Points, in no order, along strands that fork, close into loops and pass close to each other.
Points whose rows are less than 42.2 apart are linked; no others are. Some points are linked to none.
<874>: [  8  -9 -10 -16 -14  -3 -15  10 -12   6  -3   2 -10   4  -8  -4 -15 -13
   7 -16 -13   6  -7 -18  15  -4   6  -4   2  -2   9  13  -7]
<356>: [ 11  -9   0  16 -10   8  -2 -23  11   9  -3   7   3  -5  -8  11  -5   3
  12  16  -8   0 -17  -4  -4  -9 -13   3   9  -3 -10 -11  -5]
<1246>: [ -6   8  -3 -11  -5 -13  -6   3   2   8  -9   2 -11  12 -10 -13 -14  -7
   7 -15  -6  -2   6   0  -8   9   1   9  -2   3  10  18  27]
<871>: [  3  18   1 -15  11  -7   9  30  -2  -7  14  -3   6  -5  11  -3   2  -8
  -3  -2   4   3   9  -2  -9  20   5  -1 -20 -12  15 -18 -14]
<716>: [ 4 13 10 -2 19  5  9  3 -3 -1 -4 -2 12  7 13 -9 10  2 -4 -4 13 -4  9  8
  0 19 11 -1  0 11  4 -5  0]
<471>: [ 14   3  10 -26  -7  -6  -4  26   6  -6  -3   8   5   8  -4 -12 -12   6
   2 -13   3  -4  -4  -6   4  -8   7   2   4  -3  16   4   6]
<425>: [ 17  -9  -5   0 -16  -3   2  12   4   0  -3  -2  -2  -3  14  11  10   3
   8   1   1   7 -17  -1  -7 -18 -14   5   6  -8 -21 -16  -2]
<914>: [  1  -2 -13  -9  -6  -5  -3  15  -3  -3   0  -5  -3   2   3  -1  -2 -13
   0  -4  -5   6  -2  -3   4  -5   2   3   2 -10   0  -1   3]
<1525>: [  8  -1  -2 -14   3  -4 -12   9  -9  -3  -3   8   2  -1   0  -5  -4   7
 -11 -12   4  -3   4 -10  -1  -8   3   6  19  11   1  15  13]
<605>: [ 14  -5   4  -8  -5   0 -20  12  -5  -5   2   3  -4  10  -8 -10 -10   1
  -9 -11   2   5   4 -10  20 -15   7   5  12  10  -1  11   8]
<60>: [-16  -4  -1   2  -9 -10  -7  -1  -3   2   3   1 -16   8 -19  -2 -14  -1
  -9   0 -15   2   2   0  10 -10   1   6  -4   8  -5  16  18]
<664>: [ -9   1  18  -7  -2   5  13 -17  18   7  -6  14   2   0 -13   6  -9  11
  13   5   3 -17 -10  15 -20  12   3  -8  -2   3  18   4   3]
<211>: [  5   0   5  12 -13  -4   7  -3  14  -9   5  -5   6 -11  15   9  21   1
  -7   9   5  -2 -21  14  -5 -10 -10   7   4 -17 -18 -19 -13]
<1501>: [  9   0  -5  -4 -26   1   0  15   8 -13   6  -4  -7  22   3 -13   3  -9
   9  -6  -9   5  -2   2  19  -4 -14  15 -22 -12  -1  -6   6]
<516>: [-26   5  15   6   4   2  14  -9  12  -2  -8  -3  -9  -1 -12   0   6  11
   7   4  -2  -4   9  17 -14  11   2  -9   2  12  12  11  10]
<269>: [  1 -13 -17   9   2  -3 -11   5 -14   7  -3  -5  -6 -17  -4   8  -9  -8
  -7  10 -11  12   2 -16   2  -4  -7  -3   7  -8  -6   0  -7]
<576>: [  5   8  24   0  12  14  -4  -9   9   5   2   9  17  -2   2   7  -4  -1
  -3   4   9 -13  -3  -3  -2   2   7 -12   7   1   7  -5  -6]
<1012>: [ 22  -2  11   3 -21   6  -2  -1  17  -7   2  -1   7  12  15  -5   4  -2
  11  -2   9  -5 -16   2  21 -10  -8   9  -6  -9  -1 -22 -13]
<1279>: [ 20   4  -8   6  15  14  -4 -17  -6  14 -10   1  16  -4   9  10   1 -10
   8   2   8   1  -9 -13   5  11  -5   0   6   3  -6  -8 -15]
<887>: [  6  -7  -6  -9 -12 -18   1  14   6  -1  -8   2   1  -1   2   2 -14  -8
 -10   3 -11   2 -14  -6  -5 -31  -7  19  15   0 -14   1  11]
<640>: [ -2   2   2   4 -13 -12  -9  14   3 -10  -2  -2 -15  16 -12  -8  -8  -2
 -12  -7 -12  11   7   0  15 -14   7   9  -5   2 -18  14  23]
<809>: [-12   2  18 -10 -10   1   5   2  16   0  -7  10   1   7 -10  -6  -4   9
  14  -5   5  -7  -5  18  -3  10   8   1  -2  -1  18   3   8]
<1339>: [-10  -8  -4  -6 -12  -5   3 -11   8   8  -5  15 -11 -18 -11  10  -8   9
   6   3   0  -7 -12   8 -26 -14  -9   0  10  -3  -6   1  13]
<981>: [  3   6  -9   4   7  -3   8  -9   3  14  -6   2   9 -20  10  21  10  -4
  -9   8   0   2 -13  11 -23 -11  -4  -2   5 -10 -24  -6  -6]
<731>: [-16  -1   4   0  -7   7  -1 -14   0   5  10   1  -7  11 -11  -1  -6 -12
   6   7 -10  -6   5   3  12  11   3  -9 -16  -5  12   2  -4]
<987>: [ 26 -15 -17  10 -15  -2  -9  15  -4 -10  -4  -6  -2  -5  10   4  12  -7
   2  -1   5   9  -7 -15  11 -10 -13  -4  -3 -13 -10 -13 -22]
<177>: [  1  -1  25   1  20   4 -11 -16  -7   0   9  13   8  -1 -11  -4  -5  15
  -5   7   5  -9   2 -11  -3   0   5  -6  18  16  16   7  -5]
<1378>: [  3   8  17   2   1   4   7   3   6  -6  -3   1   3  17  -3 -19  12  18
   3 -12  18   2  11   8  10  10   8   0   5  23  13   9  10]
<538>: [ -4   2   9  20   2  14  10 -15   6   0   6 -13   5   3   7   2  15  -1
  -6  11   6   0   2  17  10   7  -1   5  -2   3 -10 -10  -3]
<133>: [ 16   0  -1   7  12   4  -9  -8  -2  16 -13   2  29  -9   7   8 -11 -23
  12   2   0   2  -7 -15   4   7  -1   1  -2  -9   6  -9 -27]
<69>: [ -5   7 -17  -4 -11   2   8   9  -6   5  -6  -8 -18  10   1 -13   7  13
  15 -13   6   7  14   5  -4  16   0  -2  -7  10   0   6  15]
<925>: [  8   0  -7  -5  -2   4   7  -1  -3  10   0   0   8 -17  -4  13  -5  -1
   5   2   3  -5  -6  -2 -14   2  -5 -11   2 -19   2  -3 -10]
<1433>: [  0 -18 -17  15   5  -2 -18  -6 -21   3   2  -2 -16 -10 -12   3  -8   2
  -6   8  -4  10   9 -19  15  -2   1  -5   5   6  -3   2 -11]
<918>: [  7  -4 -12  -1 -18   8   4   6 -12  -2  -3  -7 -12  12   5  -8   0  11
  14 -11   5   9   1   0   5   5  -7   1  -1   5 -10  -4  13]
<1280>: [ 13  -6  -3  15  11  -1 -14 -22 -12   7   2  -1   7  16  -3  -6  -2  -9
  -3   1  -2  10  10 -19  25  -2   1   6   6  17  -3   3   6]
<252>: [ 12  12   5  14  32  13   2 -15  -9  -3  -6   4   6   3  17   1  18   6
  -9  -2  16   4  -4   2   0  13   4  -3  12  19 -13   3  -3]
<962>: [-15   1  -2  14  22   0   6 -12  -7  -2  -1 -10  -2  -2   7   2  12   0
 -14   9   1   7  16   4  -2  -1   3   3   2  17 -17   4   6]
<842>: [ 10  -6  20   2 -13   6 -11  -6  19   4   3   8  11  -1  -7   3  -8  -3
   6   5  -1  -6 -14  -6  12 -15  -3   2   6   2  13 -10 -12]
<235>: [ 15 -11   9  16 -26   1  -4   4  11 -13   6  -6  -1  -2   5  -1   4  -7
  -3   9   4  -4 -16  -3  14 -17  -7   7  -4 -16  -3 -18 -20]
<1324>: [  3  -3  -6   7  10  11   2 -13 -12   5   0  -4  -8   2   0   2   7   4
   4   0   9   5  12  -4   1  17   0  -8   2  10   1   3   6]
<861>: [  1  -5  -6  14  16  -2 -17 -21 -12   8   1   3  -1 -10 -10   7  -5   1
   3  16  -3   4   4 -22   2   1  -5  -9   8   9   0   1 -12]
<822>: [  9  -3  16   2 -13  -1 -18  -5   1  -2   7  10  -2  18 -12  -8 -12   1
  -6  -4  -6  -1  -4  -7  24 -14   7   0  10  13   0   8  16]
<1008>: [  0  -2  -9 -16  -3  -8 -14   9 -14   6   1   4 -12   9  -9  -8 -16  -8
   6 -16  -7   4   5 -11   5   4   4   3  -8   2  10  18  15]
<595>: [ 17 -10 -12   2 -19 -10   0  22  -7 -18   7 -11 -12  -3   7  -4  14 -11
  -1   2   1  13  -6 -10   8  -9 -13   1  -7 -10 -10 -18 -10]
<862>: [-13   6  16 -14  15  -7   3  16   5  -1   4   2  16  -9   3  -2  -9  -6
 -16   6   1 -15   4   2  -9  -9   9  -1   3  -7  16   4  -6]
<1292>: [-13 -10  -8  -2   1  -6  -4 -23   0  10  -4  10   2 -13 -10   7 -16   2
   3  12 -12  -1  -8  -7 -18  -8 -10   5   9   1  -3   2   8]
<631>: [  6   4  -7   0  12   2  -6  -6  -3   4  -4  -4  18   5  12  -4  -5 -20
  -8   2  -4  -3   7  -3  12   1  -3  18   0   4  -8   0  11]
<1093>: [  1  -4 -17  13  25   2  -6 -26 -15  10   3 -11   2  -7   0  10   1  -6
  -6  13  -4   9   8 -11  -2  15  -3  -1   0   7  -3  -1 -11]
<468>: [ -2  18 -11   4  23   0   8  -3   2   0 -10   3  10  -3  22   4  16   0
 -13  -1   2   2  -4   8 -16   0   2   9   5   3 -16  -2   5]
<1247>: [ -5   1  11 -11 -19  -1 -16  -1  -1   9   7  13 -11   6 -18   1 -20  -3
  11  -4 -12  -5 -15  -4   7 -11   4   1  -6   0  14  13   7]
<698>: [ 13 -13 -20   3 -19  15   1 -16 -11  15  -2  10  -8  -4  -5  15  -2   9
  19  -5  -3   1  -8 -12 -12   5  -8 -17  -3 -14  -4  -1  -4]
<154>: [ 15   6  -3  -4 -22  -1   8  29   0 -21  12  -6 -10  -4  12  -8   9  -1
   9  -9  13   8  -5  -3   1   6 -11  -2 -23 -10   6 -26 -13]
<1389>: [ 17 -11 -16   8 -14  24   7 -18   3  16   2   6   7   7  -2  12   6   0
  20   0  -5   1  -6  -7  -1  12 -12 -13 -12 -13  -1 -10 -15]
<1099>: [ 13  -1  19  -9  14   7 -14  -4   1   5   3  15  15  -7  -3   2  -8   8
  -3  -1   7 -12  -4 -11   5  -5  10  -7  21   6  14   3  -6]
<5>: [  9  -2  -4  -5   8  -3  -1  -1   3  12  -8   0  15  -9  16  10  -1 -13
  -6   7  -7   3 -15   3 -10 -10  -7   9   6 -13 -12 -13  -6]
<1291>: [ -7  -6   4 -12 -18  -6  -7  20  -2 -10   3   4 -24 -13  -8   4   0  13
   0  -3   4   5  -6   0   1 -19   7  -8  10  -4   1   1   1]
<1328>: [  1  -4 -12   8  -2   3 -18 -16 -15   6   6  -1  -8  14  -4  -9  -5  -6
   5  -3  -6   5  12 -21  25  11  -3  -5  -5  12   5  11   5]
<1350>: [  0  17  20  -4   6   5   9   8  12  -9  -3  -4  11   6   4  -7  12  16
   1  -2  17   0  11  15   2  23  14  -3 -12   3  13  -1  -8]
<1462>: [ -2  12   1 -16  14  -9  10  17   8  -2   0  -3  19  -3  15   0  -8 -12
   5  -4   3  -3   3  10 -16  23   3   2 -18 -19  16 -11  -7]
<1311>: [ 12 -14   3  14 -24   0 -11   3   7  -8   0  -1  -6   6  -6   2   0 -10
  -2   5  -8   5 -15  -9  22 -23  -7   9   4  -7  -7 -10 -11]
<413>: [-11   8  12  11   3   1   9   0  17  -9  -7   3  10  -3   6  -2  16  12
 -15   5   7  -6 -10  17  -1 -18   2  15  12  12 -12  -6  -2]
<1336>: [ 24  -1 -25  18   8  13  -7 -20 -13  13 -10   8   8 -10   0  17  -1  -1
  12   0   2   7   1 -17  -2  10  -5 -12   1   0  -8   0 -21]
<803>: [-11   4   2 -15 -27  -9  -1  13   3  -2   4   4 -15  12 -14  -2 -15  -3
  10  -4 -13  -2  -9   4   8 -12   6   2  -9 -10   8  10   8]
<1430>: [  7  -3  -2   2  -8   0  -9  18  -3 -11  11 -15  -9   2   1  -4   8  -9
 -13  -2   7   7   9 -10  23  -2  10  -6  -2  -4   5  -4 -16]
<703>: [  0  -2 -13  -2 -14  -5   6  24  -8 -20  10 -11 -18 -13   3   0  17   5
  -5   2   5  11  -4   1   3  -3  -5  -6 -10 -13  -7 -11  -7]
<1503>: [ -4  -3   3  -6  16 -11 -10   6 -12  -5  -2   7  -3  -7 -10  -2  -8   3
 -17   2  -6  -6   4  -8  -4 -17   5   7  16  10  -4  18  11]
<1395>: [-12  -6   7   8   4  -1  -7  -6 -16  -3  15  -7 -19   0 -14  -3   2  12
  -8   2   3   2  17  -1  13   0  10 -15   4  17   7   9   3]
<960>: [-19  -7  -3   8   8  -8   4  12  -9  -7  -4  -8 -17 -16  -2   1  12  18
 -12   1  10   9  14   5  -7  -6   2  -8   5   5 -14   5   1]
<955>: [ -4  -6  -2   1   6  -4  -1  -3  -2   1 -13   8  -2  -6   4  -1  -1  15
  -8  -9   4  -5   2   2 -21 -15  -1  12  19  21 -13   7  19]
<590>: [  8  15  -5   2  17   6  12 -16   7  10  -6   0  12 -14   2  21   8  -4
  -7   8   0  -8  -6  10 -17   7   4  -6  -1 -12 -17  -1 -14]
<1121>: [ -1  -5   5   1  14  -6  -8  -2   1  -1  -2   9  10 -12  -1  -3  -7   8
 -17   2  -7  -9  -6  -5 -13 -23  -2  13  27  17  -5  10  12]
<844>: [  2  -5  -6  -2 -26   3  13   9   7   1  -2   5 -13  -9  -9   8   9  20
  15  -4   9   5 -14   5 -11 -10  -6 -11   5 -13  -7  -6   0]
<142>: [-14   7  -4 -12   6  -4  12   5  12   6 -13   1 -14 -13  -5   7   2  16
  12 -10   0  -8   3   7 -37  12   2  -8   7   2   7  14   6]
<194>: [ 14  -8 -11   7 -13   5  -5  11  -1  -6   5  -5  -8  -3   6   1  14  -3
   4  -2  14   6  -1  -8  18   2   1 -13  -3 -11   2 -15 -28]
<508>: [ 27  -2  -8  -2  10   1 -13  11 -16  -2  -5  -4  11   6  14  -9   1  -4
  -6 -10   9   7   8 -16  13  -3   4   8  11   8  -7  -1  -1]
<1042>: [-29   6  11  11  -9  -3   8 -10   8   0   2  -1  -8  13 -16  -3   4   7
   6   6  -7   1  10  18   0   3   3   2 -11  13   9  15  14]
<170>: [ 14   0   3   9  21  15  -7 -19 -10   5   1   2  -1  -1   4   6   9  14
  -4  -4  11   3   2  -9   5  14   3 -12  11  17  -4   4  -5]
<902>: [  4   4   7 -24  25  -6  -8  18  -3   4  -2   5  20  -9  10  -1 -14 -13
  -5  -6   1  -9  -1 -13   1  10  10  -4   1 -15  19  -1 -19]
<76>: [-10   2  -2 -14   5  -5  -1   6  -4   4  -2   1 -12 -16  -8   3  -3  10
   1  -5   4  -4   5  -1 -18   5   3  -6   6   0   4  14   5]
<1010>: [ 12 -12   2  10 -22  -3 -15  -2   1  -2   3   5  -8  12 -13  -4  -7  -1
  -3   3 -13   5  -6  -6  27 -25   6  11   1   7 -12   1   7]
<238>: [  0 -10  -8  -7 -32  -2  10  16   5   0   2   6 -13   3  -1   1   1   7
  20  -3  -2   3 -11   6 -11 -15 -12   0   2 -13  -7  -8  10]
<1200>: [ -3  -2  11   7   8  -2  -7  -9  -7  -8  10 -11  -1  10  -5  -3  -3 -11
  -9   9  -6   2  27  -8  25   3   6 -11  -7   2  12   4  -9]
<1344>: [-14   2  17  12  10   1   3   3  -4 -15   6   2   1   0  -3 -10   8  20
 -17  -1   6  -2  11   8   6  -8  10  -1  14  20   0  14   7]
<845>: [ -1   0   9  14  -6  -6  -2   4   4 -14   0   0  -7  13  -9 -13   1   5
 -19  -2  -1  10   8   1  20 -18   9   8   4  14 -18  11  19]
<295>: [-12  17 -14   9   8   1  20   0   9  -1 -19  -1   3  -3  15  12  17   5
  -2  -1   4   5  -6  17 -21   1  -2  11  -2   2 -20  -6   7]
<505>: [ 15  -3  -6  -1  -4  16   8 -13   3   9  -5   6  15   5   9   5   0  -1
  18  -4   4   2  -5  -3  -4  19  -1  -9  -9 -14   3  -9  -8]
<773>: [-12   6  -6  -5  -4   6  10   2   0   3  -2  -1   0  -6   1   4   5  -2
   5   0   1   2  -4  10 -14   9  -3  -4  -5 -15  -2  -5  -2]
<594>: [  7   6  -1   1 -12  -8  15   6  20  -8   0  -2  12  -4  18   4  11  -7
   2   6   3  -6 -18  13 -15 -10 -17   9 -11 -20 -11 -22  -5]
<175>: [ 12  11  -3  -8  -6  -3   8  16   4 -11   9  -3   4  -3   8  -2   8   1
   5  -7  13   1  -1   2   0  18   4  -3 -18 -15  10 -22 -14]
<445>: [ -2  -4 -14   1 -19  -5  10  19   9 -12   4  -3  -4   4   6  -4  14 -12
   8   4 -11   4 -11  12 -14  -3 -26   9 -25 -26  -1 -16   0]
<1064>: [  1   1  14   7   7   9   2  -7  13   2  -1   3  10  -6   8   9   3   8
 -13   6   7 -10 -14   5  -5 -14   7  -1  13   6  -7  -8  -1]
<912>: [ -3  -2  -1   3 -11   7   4   1   9  -4   5 -12  -1  15   4 -11   1 -12
   7   1  -7   0   4  12  12   8  -5  10 -19 -12  -1  -6   8]
<776>: [  1 -14 -12 -16  -5   2  -3   0  -6  18  -2   5   6  -1   0   0 -20 -18
  16 -13 -22   0 -10 -10  -3  11  -3  -3 -13 -22  22   2  -7]
<1370>: [  9 -12   0  -8 -27   0   0   7  -3   0  -1  11 -18  -8 -13   9  -5  20
   7  -5   5   0 -16  -2  -3 -18   4 -11  18  -2  -4  -2   4]
<969>: [ 12   4  -3  -6  21  -4  -4   3  -3   8  -6  -3  26 -11  17   0  -9 -23
  -2  -6  -5  -4  -4 -10   0  12   3   3  -3 -15   7  -4 -20]
<156>: [ 10 -10 -19  -5  -2   3  -4   3  -7  15  -5   1   8 -12   0   5 -12 -12
  14  -8 -12  -1  -7 -17 -10   8 -10 -12   1 -20   4   1 -17]
<868>: [-20   2   9  -5   2  -7  -5 -12  -6  10  10  -1  -3  11 -13   1 -16 -16
  -1  12 -24  -7   4   1   8   2  -1  -1 -19  -3   9  10   3]
<746>: [-10   2   2  -6  11 -12  -5  -6  -4   2   2  -2  10   5  -9  -3 -19 -18
 -11   4 -23  -4   5  -5   5  -5   2   7  -7  -2   1  15   8]
<9>: [ 22   0  -9   0 -24  -4   4  17   4 -18  12  -6  -8  12  12 -13   6  -6
  16  -7   3   8  -3  -3   8   0 -22   7 -28 -14   0 -19  -6]
<312>: [ -6  13  -4  -8  11  -4  14  12   9   2   1  -7   8  -9  12   6   5  -8
  -2   3   4  -3  -3  12 -17   8   1   3  -7 -18  -2 -13  -7]
<362>: [ -8   0  22  -3  13  -2   0 -18  -8  -2  13  10  -4   8 -15   0  -7  10
   0   5   3 -11  10  -5  -7  11  10 -12   3  17  23  13  -9]
<1487>: [-10   4   8  10   8  -1  -4  -8   0  -3  10 -14   9  18   1  -8  -1 -16
 -13   8  -5   2  22   3  19   7   3   2 -11  -1  -2   1   5]
<297>: [ -2   1   1  13  -6  13   8 -16  11  -1   0 -10   9  16   6  -9   5  -8
   3   6  -1   2   3  12  15   8  -9  14 -11   5  -5  -8  11]
<367>: [ 11  11   1  14  23   9   2 -15   0   5  -9   0  16   0  22   5  15  -6
  -7   3   6  -2  -9   4  -1   2  -1  11   8  12 -11  -5   1]
<480>: [-12  -5   9  11   7  10   1  -3  -9   0  14 -14  -5   9   1   3  10  -2
  -6  11   6  -1  24   1  18  10  10 -17 -10   4   7  -1 -17]
<706>: [  3  -3   0  -9  -4   4  -4 -16  -2   4  -4   8  -4   5  -5  -1 -10   5
  15  -7   7  -8  -5  -3  -5   6   3  -3   7  11   5   6  15]
<365>: [ 13  -5  -5 -16   8   4  -8  -6  -9   8  -2   7  -1  -8   6  -2  -6   4
   3 -12  12  -2  -2 -11  -7  -1   4   1  17  12  -2   3   5]
<147>: [-11   8   2  -3  -2 -12   8  33  -7 -19  13 -15 -12 -15   0  -3  11   3
  -7   3   7  10  14   2   0   0   3 -12  -9  -8   2 -13 -11]
<1426>: [ -3  11  -7  -2   1   0  11   1   4  -2 -17  -2   0   1  10  -6   9  10
   5 -13  10   2   1   7 -12   7   1   8   9  19  -2   4  17]
<1352>: [ -2   1   1  -7  -3 -15  -4  29 -11 -18  17 -15 -11  -3  -4  -3   1  -4
 -14   2   2   7  13  -9  14 -11  11  -6  -6  -9   5   0 -14]
<1407>: [ -8  -4   3  24  -5   4   7  -9  14  -8  10  -9   0  -7   5   5  14   1
 -10  10   2   3 -10  19   8 -10  -8  12   0  -5 -17 -15 -11]
<261>: [-17   3  14 -10   6  -1   6 -15   6   9   0  11   6  -5  -7   3 -18  -5
   8   3  -4 -14  -4   5 -15  11   3 -11  -5  -8  24   2  -5]
<832>: [-14  -3   0  -5  11  -2  -2 -14 -10   6   4   6  -8 -10 -10   5  -8   3
  -1   9  -7 -10   3  -1 -13  -3  -1  -4   5  -3   1   4   7]
<1376>: [  1  -1 -12  21  22   4  -1 -22  -9   6  -3  -6  -2  -9   5  10   6   1
 -10  13   4  11   1  -5  -2   2   1  -2   8  10 -18  -4  -2]
<491>: [-20   5  -8   3  17  -8   8   8 -10  -9  -4 -14 -10  -1   4  -3  12   5
 -11   2   1   9  24   9  -5   1   0   1  -4   6  -9   9   4]
<936>: [-14   7 -12  -8 -14 -10   3  15   2   3  -8  -7 -18   7 -13 -14  -2   6
  13  -9  -9   8  10  10  -5   7  -4   4 -10   8   7  15  21]
<62>: [  2  12   8 -13  22  -8  -5  14   1  -2   0  -2  24   4  12  -7  -4  -9
 -14   0   1 -15   5  -2   3  -2   4  10  -2  -2   6   2  -1]
<209>: [ -8   9  14  -5   1  -2  14   6  22  -1  -6  -1   8  10  -1 -16   9  10
  10  -8   7  -1   9  16  -3  21  10   5 -11   5  21   2   7]
<938>: [ -5 -13  -1   6  -3   1   1  -3  -2   1  -9   6 -16 -13  -6   3   1  20
  -2  -3   2   1  -1   8  -4 -13   0   1  17  15 -12   1  13]
<67>: [  7   1   5   6  16   1  -7 -22  -5   1   5   4  13  15  -5 -12  -8  -3
  -5   3   4  -3   9 -13   9   6   0   4   6  19   3  13  10]
<1399>: [ 19 -13 -26  10  -7   6  -4  -9 -14  11  -4   5  -4 -16  -3  16   0   9
  11  -2   4   0   1 -17 -11   4  -2 -20   4  -7  -4   3 -15]
<580>: [-22   2   1  12 -11  -4  -4  -7  -3   0   7   3 -22  15 -20  -7   0   9
   7  -1  -5   5  10  12  12  -1   6  -4  -6  15   2  18  19]
<206>: [-10  -1 -14   4  13   4   9 -14  -8   5  -3  -3 -11  -1  -1   1   6   7
   4  -1   6   4   7   6 -18  18  -6   1   7  11  -1  15  12]
<1467>: [-11   3  -6  -5   9   0  12 -17  10   8 -11  11  -7 -15  -7  11  -6  13
   8  -2  -2 -11  -4   8 -39   2  -6  -1   8   4  -1  10  12]
<531>: [-32  11   3  -3   8 -13  16   4  17   1 -14   0  -3  -6  -7  -4   5  13
  -2   3   2 -11   7  21 -24   2   0   3  -1   9  13   8   6]
<730>: [ -4   6  -8  -3  -9  -6  10  13  13  -2   2  -5  12  -3  13   3  10 -13
   9   4  -5   2 -10  15 -20  10 -24  12 -25 -23  -9 -15   2]
<1492>: [ -7  -2  -2 -17 -28  -8  -7  26  -7  -8   5   0 -24   4 -13   0  -5   3
   0  -6  -6   8  -6  -5  11 -14   6  -1  -5  -4   4   6   4]
<1509>: [ -7  -4   2 -19  -2   2   3  -3   3   9  -1   7   8   1  -4  -2 -21 -12
  15  -3  -9 -13  -5   3   0  14   8   0  -6 -15  20   3  -2]
<561>: [ -3   1  10  10   2   0  -2  -2   7 -14   0   3   8   0   0  -7   5  11
 -15   2   2  -1   3  10  13 -20   5   9  12  15  -9   5  12]
<101>: [ 21   7  14   3  -1  10  -5   2  10 -10   2  -2  18  15  19  -3   6  -8
  -5  -3  10  -4  -6   3  19  -4   1  11   0   2  -4 -14 -10]
<130>: [ -2 -11  -8   1 -27  -6   7   9  10  -4  -1  -4  -9  10   1   0   4 -11
   9   5 -16   5 -12   9  -3 -17 -22   8 -11 -13 -10  -9   7]
<1188>: [-10  -8   2  12  -2   1  -1   0  -1  -4   6  -3 -11 -15  -4   6  11  19
  -8   6   7   6  -1   4   2 -12   7  -9  14   9  -9  -2  -3]
<12>: [ -4   3  -8  -2   7  -1   6  -7   8   7  -5  -3  19   1   7   3  -3 -15
  -4   9 -14  -2  -5   4  -4  -4  -9  13  -2  -1  -6  -8  12]
<643>: [-20   5  15   0  17  -5  -1   0   1  -1   8 -12  15  12   4  -4  -9 -22
 -15   6 -17  -6  16   2   3   2   3  -1  -7  -1   2  10   5]
<1232>: [  5   1   1  -6  -1  13   6 -13   4  10  -7   3  11   8   3   4  -7   1
  12  -6   4  -6  -8   3  -7  21   2  -4  -2  -1   6  -2  11]
<961>: [ -5  -8  -7   3  -5   4  -9   1 -17  -4   7  -4 -21  10 -11  -8  -3   2
  -3  -5  -2   7  17  -7  21   7  10  -9  -4   7   1  17   5]
<712>: [  1  14  -1  -6  19   2  -3   9  -6  -1  -1  -8  15   6  20  -6   4  -8
 -11  -1   5   0   8  -2   6  15   2  12  -6   3  -3  -6   1]
<473>: [-13  -9  -2  11  -4  13   2  -7  -9   2  10  -9  -8  -2  -4   4   4  -3
   3   9  -3   0  11   0   8  12   2 -16 -14  -7   6  -5 -12]
<977>: [ -6   7  19 -26  16  -8  -3  20  -3   1   8   3   4  -7   1  -5 -11   1
  -6  -4   5  -7  12  -4  -5  10  13  -6  -4  -8  23   4 -12]
<1288>: [ 14   0  14   7  12  11  -3 -11   2  -3   4   4  18  10   3  -9   5   8
  -8   1  12  -4   1  -3  11   1   8   5  13  20   6   5   7]
<1452>: [  7  25  -8  -8  23  -1  17  -4   7   8  -7   1  12  -8  15  18  11  -5
  -7  -1   7  -3  -3  18 -23  18   3  -3 -12 -15 -10  -9 -11]
<273>: [-16  -3  19   4  12   0   1 -11  -8  -7   7   2 -12   0 -14  -4   6  17
  -5   2   7  -4  16   5  -4  -2  11  -6   9  17  10  12   2]
<878>: [-24  11  -3   1   6  -5  21  -3  17  -1 -18  -3   8  -5   4   9   7   6
  -3   2  -3  -7   0  17 -28   5  -3   4   0  -2  -7   0   7]
<336>: [  9  -9   9 -13 -15  -4 -14   2  -2   8  -1  13  -1   3 -10  -3 -21  -8
  11  -8 -14   1 -19 -18  12 -16   3  -1   9  -1  10   9  -6]

A fork is a point with three links, a tip a point with one. Leave the first point through the second and follow the links. Name the first fork or tip that comes.
<730>; <445>: <918>
<773>; <925>: <712>
<1492>; <1291>: <312>
<206>; <1324>: <561>
<955>; <938>: <269>
<60>; <580>: <206>
<861>; <1093>: <1525>

How many points has the smallest loop of links through each point below? Write none if it is on no loop.
<362>: 9
<1200>: 8
<716>: 19
<1339>: 6
<987>: 7
